Each row is a point on a tangle of strands that fork, close into loops and nearly touch. The rows are in no order.
In the rows, zero is written as 128.
Points whose rows are less than 122 apart are linked; no others are. Some points are linked to none.
j_902: [134 141 125 106 155 116  97 172 125 100  91 163 174 131 133 121 106 130
 141 121 166 129 117 134 167]
j_419: [112 114 110 161  72 144  96  76 130 169 165  76  71 122 140 147 153  95
 119 139  96 139 133 186  76]
j_193: [106  83  86 109 149 157 127 156 139 119 130 149 145 132  36 134 127 156
 153  91 152 123  84  82 189]
j_467: [112  97 166 146 109 105 101  43  89 143 147 115 111 137 164 134 164 113
  90 136 118 164 117 164 106]
j_340: [ 96 127 186  81 144  99  85  87 110 114 104 130  96 136 216 128 126 153
  94 149 163 131 122 156 118]
j_978: [ 98 128 135 181 101 123 134  88  69 125 133 138 144 128 148 128 139 156
 114  74 115 147 128 142  96]
j_709: [ 77 127 144 112 131  68  73 171 132 118 155 141 128 137 163 157 146 107
  97 161 152 175  96 130 154]
j_61: [174 201 132 134 126 143 173 114 123 122 144  87 101 131 130  80  97 158
 159 132  74  91 141 128  79]
j_715: [106 174  95  88 111 161 147 154 176 100 134 126  96 112  78 127  71 177
 182 125 133  97  97 101 141]
j_3: [ 86 115 150 138 115  97 141 121 122 113 129 182 113  71 126 155 126  87
 115 150 165 151 120 101 156]
j_81: [184 127  68  94 128 138 148 161 197  98 126  90 149 135  74 124 164 131
 185 152 104 104  88  95 155]
j_941: [125 104 146 112 131 129  76 104 137 150 115  79 122 170 205 127 154 112
  99 138 138 133 144 180  89]
j_837: [107 131 163 124 144  99  94 112  90 131 175 114 148 191 166  98 159 155
  69 126  92 167 113 157  99]
j_46: [155 169 138 152 104 107 119 118 116 134 118 123 144  84 131 119 120  51
 140 139 111 120 145 171 103]
j_768: [172 124  76 113 112 195 179 127 192 161 127 123 108 132  58 163  96 132
 174 167  95  78 159  99 107]
j_758: [187 174 126 130 152 151 157 141 123 146 160 118 143 172  89  93  95 126
 126 106  75 125 119 139 132]
j_659: [ 61 111 140 118 106 112 105 145 143 116 125 122  98  75 122 143 135  85
 143 139 177 139 106 121 148]
j_160: [153 126 117 125 147 117  99 155  94 118  72 173 163  82 105 129 118 106
 158 145 164 104 151 129 154]
j_328: [155 129 118 128 142 175 218 129 173 149 113 100 120 127  22 144 137 138
 172  87  91 112 103  62 170]
j_565: [168 176  89 152 116 123 139 211 145 128 122  95 107  98 119 144 125 116
 178 137 125 106 145 102 136]
j_858: [105 156 116 177  96 120 115 121  86 125 188 130 131 136 126 122 116 160
 111  90  91 153 112 162 101]
j_716: [114 122 149 103  96  92  83  63 122  99 111 161 115 114 202 154 107 167
 118 155 166 123 106 146 129]
j_889: [115  87 123 111 102 128  99  81 186 135 112 156 146 129 166 167 118  90
 118 139 163 136 129 160 130]
j_584: [164 174 124 110 113 119 112 107 123 103 125 167 142 108 139 120  65 134
 150 159 130 103 122 145 121]
j_202: [100 138 146 100 155 119  90 122 112 107 143  85 141 182 157  70 147 199
 109 119 118 127 111 148 102]
j_885: [106  87 145  95 160 125 108 128 129 114  44 164 152  69 117 130 140  84
 146 142 188 102 163 127 151]
j_657: [111 108 136 133 149 158 206 130 143 143 140 112 117 147  71 115 143 129
 124  87 112 133 104  60 156]
j_856: [ 86 100  77 153  58 131 132  75 155  94 162 114 101 112 135 159 162 181
 150 126 125 129  97 117 100]
j_102: [110 177 175 143 133  93 140 139  72 124 155  94  93 109 163  88 137 122
 115 122 103 144 126 133  97]
j_552: [111 131 123 103 123 119 107  97 136  92 144  93 138 138 128  86 148 147
 140 146 124 124  94 128 112]
j_656: [115 110  65  93  82 176 119  86 188 110 164 140 100 122 102 145  89 165
 151 175 125 100 118 141 103]
j_816: [157 140 133 112 117 135 108 125 170 145 132 112 120 152 202 129 101 118
 110 143 130 119 157 172  89]
j_796: [112  91 138 121 158 155 159 125 142 158  87 110 162 102  62 102 162  64
 148 114 146 102 147 119 120]
j_787: [171  99 128 119 191 152 149 166 108 168  74 120 165 117  38 107 163  90
 153 118 136 102 144 107 168]
j_528: [156 107 109 136 125 107  72 153  63 114 135 152 113 116 149 134 133 158
 122 181 153 123 162 119 124]
j_280: [ 95 144 178 156 112  68 111 118 108 132 100 110 128 102 188 154 177  57
 113 113 139 162 126 154 126]
j_6: [ 81 144 113 146 104  96 105 138 109  89 184  86  89 162 162 113 155 248
 122 132 112 139 122 109 107]
j_729: [ 84 124 157 142 119  97 123  93  95 115 150 175 155  89 105 128 140  72
 103 140 139 169  85 143 155]
j_278: [141 165 129 155 131 139 172 176 112 139 141  96  79 148 163 124 117 195
 128  98 111 124 155  91 106]
j_291: [151 148 149 113 163 131 129 133  80 117 135 164 120 150 146 100  78 202
 114 129 127 116 139 120 133]
j_286: [ 97 130 148 163 136  91  96 143  76 121  97  90 150 104 142 108 197  89
 129 100 140 150 114 140 115]
j_361: [160 113  89 128 131 118 103 145  92 107 112 144 137  90  96 132 139 152
 167 165 147 100 138  87 147]
j_31: [108 137 178 142 128  96 166 132 136 120  91 133 139 135 224 140 145 127
 107  93 150 147 144 106 111]
j_817: [183 181 114 138 129 145 145 168 130 145 116 169 138 127  91 154  52 133
 151 108 122 111 137 117 170]
j_221: [ 72  93 154 127 132 105  80  96  60 112 127 159 135 100 128 129 153 135
 109 135 154 159  99 140 137]
j_411: [ 90 104 165  91 137  95  79  88 145 137 116  58 108 166 188 131 193  94
 102 143 135 153 104 163 110]
j_566: [ 65  88 121 100 140 152 120 145 139 130 130 147 135 106  80 116 132 108
 131 116 171 130 105 107 154]
j_459: [122 201 116 112 111 145 166 132 150 108 147 121  76 105 114 105  65 181
 167 141 104  94 117 114 110]
j_477: [205 177 123 118 138 168 211 130 196 148 104 109 141 140  50 146 102 134
 174 102  83 114 104  84 166]
j_792: [ 85 143 161 141 159  81 108 152  69 117 132 115 169 157 144 104 188 129
  98  98 115 173  99 131 112]
j_548: [ 63 148 117 153  94 125  80 142 111 126 173 119 106 118 133 142 121 126
 112 107 135 158 102 167 121]
j_216: [130  97 168 146 122 125 122  56 109 165 111 150 120 118 172 154 134  56
  78 123 119 151 159 187 101]
j_545: [167 129 139 156 146 134 184 119 110 134 108 208 189 143 113 144  95 134
 108  80 113 146 133 108 173]
j_456: [ 66 136 147 144 102  94  77 138 116 140 164 116  95 148 190 160 139 127
  83 125 135 171 114 162 122]
j_191: [175 135 129 127 134 161 147 131 135 166 165 112 132 158 117  91  94  83
  93 126  80 128 155 168  92]
j_95: [146 172  90 137 112 139 144 182 169 128 135 128 141 122  92 137  97 105
 155 118 125 123 117 125 141]
j_400: [116  88 145 121 122  60  76  93 132 120 110 133 140  88 149 151 184  53
 125 194 165 146 111 148 167]
j_720: [ 86 105 138 126 161 143 148 165 102 128 111 186 144 123  90 140 120 120
 106  94 160 160 112 107 184]
j_285: [ 94 111 124 146 110 143  97 108 112 135 222  95  64 165 127 102 126 186
  91 144  84 142 148 182  84]
j_110: [171 159  81 138  87 107 125 132 141  91 165  95 104 115 163 126 146 165
 163 192 106 110 130 113 100]
j_710: [144 167 117 132  90 114  86  80 110 122 133 122 144 116 151 122 105 116
 145 134 110 115 120 191  90]
j_130: [115 133  86 134 115 123  62 144 126 107 202  76  86 169 144 108 138 213
 121 168 104 129 143 163  95]
j_844: [186 125 131 132 141 150 189 107 152 133  80 104 144 151 141 118 125 150
 150 110 119  91 157  81 109]
j_11: [127 122 120 120 138 132 167 117 136 104 157 109 140 157 119  97 152 162
 123 122 111 133  97  85 128]
j_412: [106 164 140 164 112  86 111 129  78 102 174  77  94 127 160  98 169 180
 130 145  97 144 128 117  87]
j_586: [118 137 164 114 170 111 154 183 129 110  78 143 139 151 191 129 124 160
 110  84 160 135 139  91 151]
j_939: [133 116 139 156 103 125 133 108 118 158 145 181 122 106 151 166  96  71
  84 127 122 148 164 170 120]
j_268: [204 184  99 110 143 158 177 163 185 125 122  73 123 141  75 117 124 129
 190 130  78 106  96 102 147]
j_765: [149 139 157 148 187 130 151 201  95 151  71 156 165 128 116 129 133  90
 114  87 139 133 155 135 171]
j_595: [169  98 111 104 133 152 148 136 182 155 134 121 126 123 113 123 121  66
 125 191 121 110 163 118 125]
j_735: [120 138 137 139 137 157 133 131 103 141 141 118  98 155 158 105  94 201
 128  99 129 112 157 124 104]
j_824: [106 103 171  81 172 120  92 118  87 118 103 115 101 128 164  97 146 144
 107 152 167 126 138 132 107]
j_208: [165 114 141 107 179 115 162 182 165 117  55 150 158 158 162 144 133 140
 131  98 164 118 159  81 176]
j_999: [ 85  96 167 136 115  73  70  51 109 155 135  80  93 162 169 169 198  91
  91 130 120 161  82 179 118]
j_839: [109 103 137 152 138 178 175 138 133 190  91 140 146 102  62 140 126  68
 133  83 131 110 176 121 113]
j_926: [135  88  84 128 138 194 131 138 123 151 129 138 114 153  41 132 109 199
 144 101 131 107 132  90 148]
j_230: [182  94 124 111 175 139 160 161 172 141  59 165 177 152  99 154 125 125
 138 103 152 117 145  87 207]
j_123: [134 131 142 160 126 132 176 122 169 140 102 120 166 162 186 132 140  98
 109  60 122 145 144 127 103]
j_124: [144 110  78 104 108 116 140 139 197  84 109 103 165 119 110 130 170 114
 169 133 143 106  98  95 144]
j_873: [141 121 130 172 134 133 152 115  65 138 119 187 178 142 129 138 117 144
  94  75 113 144 136 135 127]
j_494: [151 110 138 145 147 107 135 132 150 139 118 152 202 150 143 126 152  59
  95 127 118 155 136 153 152]
j_589: [115  91 152 104 174 112  89 147  78 124 114 117 117  93 123  98 175  97
 120 178 156 128 137 117 134]
j_4: [ 73 116 100 107  90 154 103  76 149 115 174 147  82 120 125 135  78 187
 129 148 150 116 108 140 116]
j_45: [133 142 169  97 158 121 132  87  85 111 115 181 138 118 141  98  87 129
 109 153 141 128 131 136 138]
j_699: [ 80 113 129 112 118 176 122  82 150 140 139 128 149 149 114 110  98 124
 113  80 132 131 108 168 104]
j_207: [205 146 120 167 128 152 180 143 140 167 121 196 151 145  79 181  62 124
 124  97 100 123 149 109 180]
j_623: [147 102  94 127 103  98  83 118  99  98 182 156 116 141 144 138 130 186
 117 194 129 137 123 105 124]
j_760: [108  90 156 108 163  70 109 147 104 108 106 133 162  92 135 115 193  81
 116 171 160 154 112 117 171]
j_588: [180  97 104 118 153 179 155 148 138 168  74 114 138 116  24 145 136 129
 180 124 120  72 152  76 145]
j_911: [174 164 151 100 185 174 145 148 108 153 125 131 116 158  73  88  71 144
 137 117 103 108 129 122 150]
j_34: [149  99 134 142 111 123 145 103 176 159 135 121 122  97 142 144 154  34
 117 178 128 128 163 140 119]
j_721: [127 108 160 170 163 130 161 131  81 133  63 183 188 113 144 140 147  99
  96  72 133 150 155 148 138]
j_89: [108 129 102  98 103 120 167 145 180  76 145 139  99 103 110 142 113 168
 165 139 144 111  90  59 153]
j_509: [150 160 178 122 198 133 161 188  90 137  73 145 161 164 157 115 121 139
 106  68 124 137 144 128 151]
j_888: [158 131 118  91 131 156 108 130 177 153 138  92 117 148 141 104 104  76
 125 170 119 109 158 165  95]
j_746: [ 97 102  71 164  53 144  97  78 127 130 191 112  66 109 130 167 137 162
 133 152 106 139 129 164  88]
j_639: [141 188 151 154 133 132 167 162  94 140 130  78  93 113 136  93 119 122
 147 101  98 114 149 115  92]
j_56: [136 125 143 166 117 142 169 148 133 174 106 162 140 102 119 151 104  58
 113 101 127 130 179 134 128]
j_261: [131 166  93 147  93 103 106 188 135 106 160  93  86 108 157 141 135 134
 155 165 123 129 129 116 110]
j_322: [109  98 109 138  78 100  88  75 130  99 156 143 122 138 180 166 142 188
 118 150 145 137 102 126 108]
j_835: [152 160 154 152 120  82 123 125  84 122 152 116 124  97 147 109 150  74
 115 160 106 140 135 137 105]
j_371: [194  75  80 135 149 184 160 145 134 168 132 129 115 146  42 156 130 170
 143 130 115 110 143  74 165]
j_257: [146 130 139 123 151 160 164 118 147 136  77 116 174 166 147 109 125 128
 130  70 129 114 146 130 107]
j_664: [135 142  97 105  93 180 137  97 175 139 172 147 100 112  88 133  62 115
 134 170 106 102 133 152 101]
j_486: [ 63 126 131 119 106 155  86  88 130 135 177 108  45 136 146 108  87 192
 105 140 132 124 138 176 100]
j_426: [163 129  69 100 119 124 102 148 139  78 143 101 119 117 113 113 140 178
 182 191 132  94 120  95 124]
j_302: [119 122  75 121  94 120 130 144 201  85 116 131 190 145 112 153 142 136
 164  86 143 133  75 111 152]
j_529: [ 93 115 174 159 128  88 134 139 143 146  91 138 122  84 161 152 164  24
 110 119 152 158 156 149 149]
j_378: [102 138 126 113 112 188 136  84 138 151 141 167 145 125  69 116  60 112
 124 112 119 111 126 164 112]
j_310: [113 107 115  97 145  90  93 195 137  97 126 144 150 141 146 136 142 143
 123 143 171 141 106  91 175]

A piece is two or more points that can be reached from each other along the links. Count, over all rows, the pieces, the separate loops (a circle has one, a figure eight two, a Y none), the forks (points with three links) and the tips (points with one).
pieces | 4
loops | 2
forks | 9
tips | 13

How many points has the smallest loop of links through each point below? Write none if it is on no loop.
j_639 | 10
j_261 | 18
j_999 | none
